Each row is a point on a tangle of strands that fork and nearly touch. The rows are in no order.
Points whose rows are less than 43.4 apart are linked; no others are. Some points are linked to none.
<354>: [  2  10  -5   8   2   4   4   0  25  21  -8   3 -14  12   5  14  -8  -8
  -5  13 -13]
<325>: [  7 -18  -2 -19  -8   6 -21  -6  -1  20  -8  -1   0   6 -10  -5   5  15
  -7   5  14]
<376>: [ -5  -8 -12  13 -18   8 -10   2  -1 -23   2  -2   6  13   8  18   7  -7
   3 -15  -1]
<18>: [ 14  16  13   1  20   3  10  -4 -27   4 -10   8  -9 -19   0  -1   1  25
   9 -17  -9]
<956>: [  2 -10   4  -2   1  -8  -3  -4   7  15 -25   4   2 -11  -1  -6   0   2
   8  20   5]
<356>: [ 10  10  21   0 -14  -4  -9   9  16  -7 -11  -8 -12  -8  11  21  -2  -6
  16  -7   2]
<738>: [ -9 -19 -23  -6   6 -12   7  -7  12  14   5 -11   5  -9  -9  -4  -3  -8
  -8  31  12]
<341>: [ 15  13  14   7  17   9   2   1 -28   8 -28  -3 -11 -16   2  22   6  26
   7  -4 -20]
<739>: [  7 -14   0 -16  10 -14  17 -12   5  18  11   9   5 -10 -17   7  -9   0
 -13   3   1]
<112>: [ -8  -6   0 -18   6   9  -1  -1 -15  10  18 -16   2  -2 -15  17   4  -3
  -8  10  18]
<76>: [ 21  15  16 -18  16   6  14 -12 -15  -5   3  15   2 -21   3  -4   3  16
   8  -6   2]
<947>: [ 15  11  12   8   3   6  -7  -2  36  16 -20   4 -14   4  17   1 -12  -5
   5  21 -11]
<390>: [  0   7 -10  12  -5   1   2  -7  24   6 -11   4 -13  28  -6   6 -22 -13
 -11  -3 -15]
<592>: [ -4 -24 -15  -6   9 -16  10 -11   4  18  22  -9   3  -8 -24   2 -14  -7
 -20  13  -1]
<654>: [ -7  24   7  -8  -7  10 -11  -1  -4  13   1 -17 -10  14  -1 -13  -9  -5
   2 -29  27]
<174>: [ -5  25 -15  22  -8  -2  17 -13  -9 -31  18 -19  -8  -8  20   3  13 -12
  -6  -1  -7]
<597>: [  0 -14  13  21  -5  -5  -5  15  -6   0  -3  10   8   1   0  14  -4  -5
  -6 -14 -18]
<52>: [ -6  -7  12  -9  11   3  -4   3   4   5 -18  -7   9 -19   3  16  12   5
   9  23   0]
<32>: [ 15 -17  -3 -17 -18 -12 -21 -11   6  22  11  -6  -2   0  -7 -22  11   6
  -5  -1  26]
<405>: [ 19  20   6  -3  -8  -2  14 -11 -14 -17  15  28   1   0  20 -31  10  17
  -3  -9 -15]
<506>: [  8   1   8  22  -2  -9  13  10 -10 -15   1  16  -3   5   8  20   3   6
 -12 -18 -27]
<708>: [ 13 -11 -25 -12 -17  10  -3 -15  -8 -14  -8   5   1   9  -8  12  12   4
   0  -2   1]
<700>: [-19  -2  -7  16  23   8  -7  13  -2   7  -7 -21   1 -10  14  14   6   0
  -3  23   4]
<571>: [  7  19  11   0   2  15   5  -4 -15  10   7  17   6  12  -1 -26 -13   7
  -4 -25   3]
<790>: [  2   1  25  -6 -11   0 -11  11  11   8  14 -10 -14   1   8  17   1  -4
   1  -2   9]
<197>: [-20 -24 -17  -1   2  17 -16  11 -25  -3  13  -3  19  19 -11   8  15  -5
  -9   1   2]
<530>: [  5  10  18 -12   8 -13  13   5   5 -29  -8  11   6 -30  14  19  -5  -4
  22   4  -2]
<646>: [  5  23  -7  15  -7  -1   9  -3 -12 -38   3 -10  -8 -12  25  -2  17   2
  11  -8 -11]
<271>: [  2  32  25  13   3   8   0  14  -4  -7  -4  11  -7   4  10  -7   0  11
  13  -8 -20]
<469>: [  1  -2  11  -7   7   4  -3   3  12   8  -9  12  16 -11  11 -22  -4   4
  14   6  10]
<8>: [-22 -15 -13  16  11  -2  -6   9 -14  10  -3 -27  -1  -8 -20  18  -4  -2
  -5  11  -8]
<72>: [ -6 -31 -12  -1 -18  -9 -21   9  20   7   5 -10  -7  18 -30  17  -8  -6
 -17  30  -7]
<311>: [  6  22  20  -5   1   2   2  13  10 -22 -10  -2   0 -17  21  23   1 -10
  22   6 -11]
<384>: [ -6 -12 -25  16   6  -8   4  -9  -7  -5 -10   3  11  -2  -9 -16  11   2
  -1  -3   6]
<924>: [-15  -7   5 -16   0  -5  -7  11   5  14  11 -27 -12 -12 -10  12   2  -7
   4  15  20]
<403>: [ 10  14   6  -1  17  -8  22  -2  -4 -21 -12   3   9 -23   8  26  -9  -1
  13   2 -20]
<34>: [ -6  11 -12 -20  -7   0 -10 -13   5   7 -11 -18  -1  11 -10 -18  -7  -3
   5 -18  38]
<487>: [ -1  25  16   6  11   8   6  10 -23   2   5  23  -2  17   8 -16  -3  11
   2 -22 -13]
<67>: [-16  26 -19  16   2   8  14  -1   0 -23   7 -20  -8   9  11   9   9 -21
   3  -1   0]
<212>: [  4   8  22   3  -4  -6  -5   7  24  13 -14  14   2   3  17 -21 -17  -8
  16   5   3]
<499>: [ -4 -20 -13  22   0 -10   2  -4  -1  -2  -2  20  19 -15  11 -26  13   4
   3  -2   1]
<718>: [  0   1  -7   2  -8   4  17   0   4 -13   2  16   2   8  13 -10   4   2
  -6  -5 -22]
<198>: [  7  -5   6  27  -6  -1  -9  10   9  -4  -5 -14  -5  -9  30  26  12  11
  -9  17 -23]
<464>: [ 14   6   6  23   2 -13  24   0 -11 -11  -2  23   0  -4  11  -8  -4  17
   1 -21 -27]
<476>: [  4  36  -4 -10   0   9  10 -11  -7  -6   9  11   1  16   7 -36  -1   5
   9 -18   4]
<695>: [ 27  20  16   5   2   2  13  -9 -11 -11   6  28  -2  -3  13  -4  12  16
   3 -15 -27]
<559>: [ -9  16  11  11  -1   6 -10  11   2  15  10 -18 -18   1  11  10   5  -7
   6  -5  12]
<669>: [-20 -29  -4  21   7  -2  -9  21 -20  12   2  -3   8  -1 -20  11  -1  -4
 -12  -3 -17]
<68>: [ -3 -33 -26 -12 -16  -7 -26   4  15   5  14 -18  -5  24 -39  -4  -4 -10
 -13  21   4]
<439>: [  2 -18 -24   9 -13  -6   5   0  -3 -15  -6  -4  -3  15  -9  22  -1 -14
  -9 -19  -8]
<664>: [  4 -19   1 -11   9   7 -12  -6  -5  21 -29   1   5  -5 -19  -2   2  17
   3  13   5]
<782>: [ 18   8  11  14   9 -13  24  -1  -7 -19  -7   7  -6 -19  19   6  -3   6
   7  -5 -25]
<871>: [ 13  46  21  -2   4 -10  23  -4   0 -26  12  10  -8 -10  11 -18  -7   1
  14  -7 -25]
<678>: [ -1  -8 -32  -1 -14  -2  -7 -10  -2 -18 -16 -11  -8  17 -17  26  10  -2
  -2  -3  -9]
<619>: [ -6 -20 -12 -24 -13  -4 -18  -4  20   3   8 -12   1  19 -23  -1  -1 -10
  -1   8  18]
<385>: [-20 -18  -2   7  15   8  -6   8  -3  17   1 -16   5  -5  -4  11  10  -2
  -9  37  15]
<401>: [ 10 -18  -2 -21   3   7  10 -14  -2   9  11  18  14  -2  -5  -3   4  10
  -4   1   0]
<299>: [  0  13   2 -27   3   4  11 -14   9   7   9   8  -1  -5  -9 -14 -24  -4
   3  -7  25]
<222>: [-12 -11  23  -3   4  -9  -6   4   5  16   5 -17  -5 -20  -3  -9   3  -6
   8   0  26]
<319>: [ -8   4 -16 -25  11  -1   1 -18   9   5  -7  -5   3  -1 -19 -14 -12  -4
   6   2  28]
<910>: [  1  -1  -5   3 -13  -2  10  -7  -3 -26   6  12   7   2  12   2   7 -12
   5 -15  -1]
<96>: [ 18  29  14  11   8 -20  17  -3  -2 -15   8  19   0 -17  10 -26 -17   3
   8 -16 -11]
<277>: [-11 -38 -17   2   2   2 -20  11 -12   3  -4   1  17   8 -20   5   8   3
 -14   5 -13]
<608>: [ 15  17  19  11  -5  10   1   0  23   6 -15   9 -11  19  18 -16 -16  -5
   2  -3 -14]
<4>: [ -2  -8 -17  -3 -19   0 -16  -8  21  13   8 -10 -20  26 -19   3  -4 -11
  -9  11  23]
<939>: [ -7  -1   3  -3  13  -1  15   1   3  -6 -16 -16  -6 -13   6  32   2  -3
   0  27  -5]
<204>: [ 14   0  11 -26  -2   5   1  -8  -3  -1   2  16   4  -2   2   2  -1  13
   4 -13   9]
<713>: [  6   7  -6   9   8   3  28  -9   2  -2  25  18   7   0   7 -20  -1   7
  -9 -10 -14]
<792>: [-11   0  -4 -16  -4  15 -16  -1 -16   1   6 -18  -2   8 -12   6  16   4
  -1 -13  19]
<368>: [-13  10   2  -2  -6  15 -11   4  17  -5  -5  -5   2  16  17  -7   5   0
   7   7   9]
<70>: [  6  46  28  -6   9  10  11   7  -4 -23   7  10   1   6  14 -11  -8   0
   8 -10 -16]
<423>: [-23  -5  -1  22  24   1  -2  22  -4   7 -18  -8   5  -9  -9  16   0  -6
   1   9 -12]
<24>: [ -5 -11  15   3   3 -11   1  10  -1   5   4  11   9  -4  -2   0 -14  -6
  -1 -21   6]
<614>: [ 10  23  -2  -2   3  -2  21  -7 -11 -12  28  16   1  -4  14 -33   4   4
  -4 -17   7]
<120>: [  7 -25   9 -14 -19 -14 -17  18  15  16   4 -21  -8   4 -28  17 -18  -4
 -11  25  -1]
<388>: [-17 -13 -11 -22  -4  10 -17  -4   8   9   3  10   8  21 -18  -5  -5 -13
  -9  15  14]
<50>: [  7  22  -1   8  -5   4   8 -14 -11 -32   1   7   1  -9  16 -25  16  12
   5  -5 -14]
<215>: [  3  -6  -4  13  -3  -3   5  -1  -1  -4 -14 -13  -9  -7  15  29   8  -3
  -8  14  -8]
<578>: [-18 -15 -13  -7  16   5   2  -1  14  18 -11 -18   7 -17 -17   3  -4   0
  -6  38  19]
<667>: [ -1 -21 -19   0  -2  -8  -5   0 -15   0   5   9  22   1 -11 -18  11   3
  -6 -17  19]
<580>: [  8 -13  -8  16   4  -2   8  -4  -9  -5   1  18  11 -16  20 -15  18  15
 -10  11 -12]
<860>: [  7  -1 -11 -14 -12   6  -5  -8 -18  -3  -8 -12 -10   6 -10  14   4   3
   2 -21   6]
<287>: [ -7  -9 -14  11 -11   2 -12  -2  25  10  -5  -2 -18  32 -13   1 -18 -16
  -5  12   2]
<725>: [-20 -19 -13 -14   2  17 -11   6  -4   0  16   1  16  17  -1  -5  11 -13
  -6  14  15]
<231>: [-15 -23  -4   1  -3 -15  -5  15  -9   2   8  12  16 -10 -13 -11  -3  -6
  -3 -28   8]
<905>: [  0 -15  12 -12 -13 -12 -19   0   8  21  14 -13   0  -5   0 -12  -6  -1
   6   3  31]
<289>: [ -5  22  18   9  -4   9 -16   8   3  17   1  -9  -9  17   8 -11  -8  -2
  10 -15   6]

Follow the links from the first point to the second, and from the first to the third. Name the last point that the two ways share.
<871> / <792> / <67>: <614>
<319> / <792> / <174>: <405>
<713> / <72> / <197>: <619>
<356> / <580> / <52>: <464>
<939> / <401> / <356>: <956>
<68> / <464> / <487>: <614>
<530> / <96> / <580>: <464>
<198> / <464> / <204>: <956>
<646> / <956> / <559>: <405>
<72> / <739> / <939>: <619>

A fork is a point with three links, a tip a point with one. Leave the first point through the second and follow the links. Name the first fork or tip that comes.
<385> / <578>: <341>
<614> / <713>: <956>
<18> / <76>: <619>
<34> / <654>: <464>
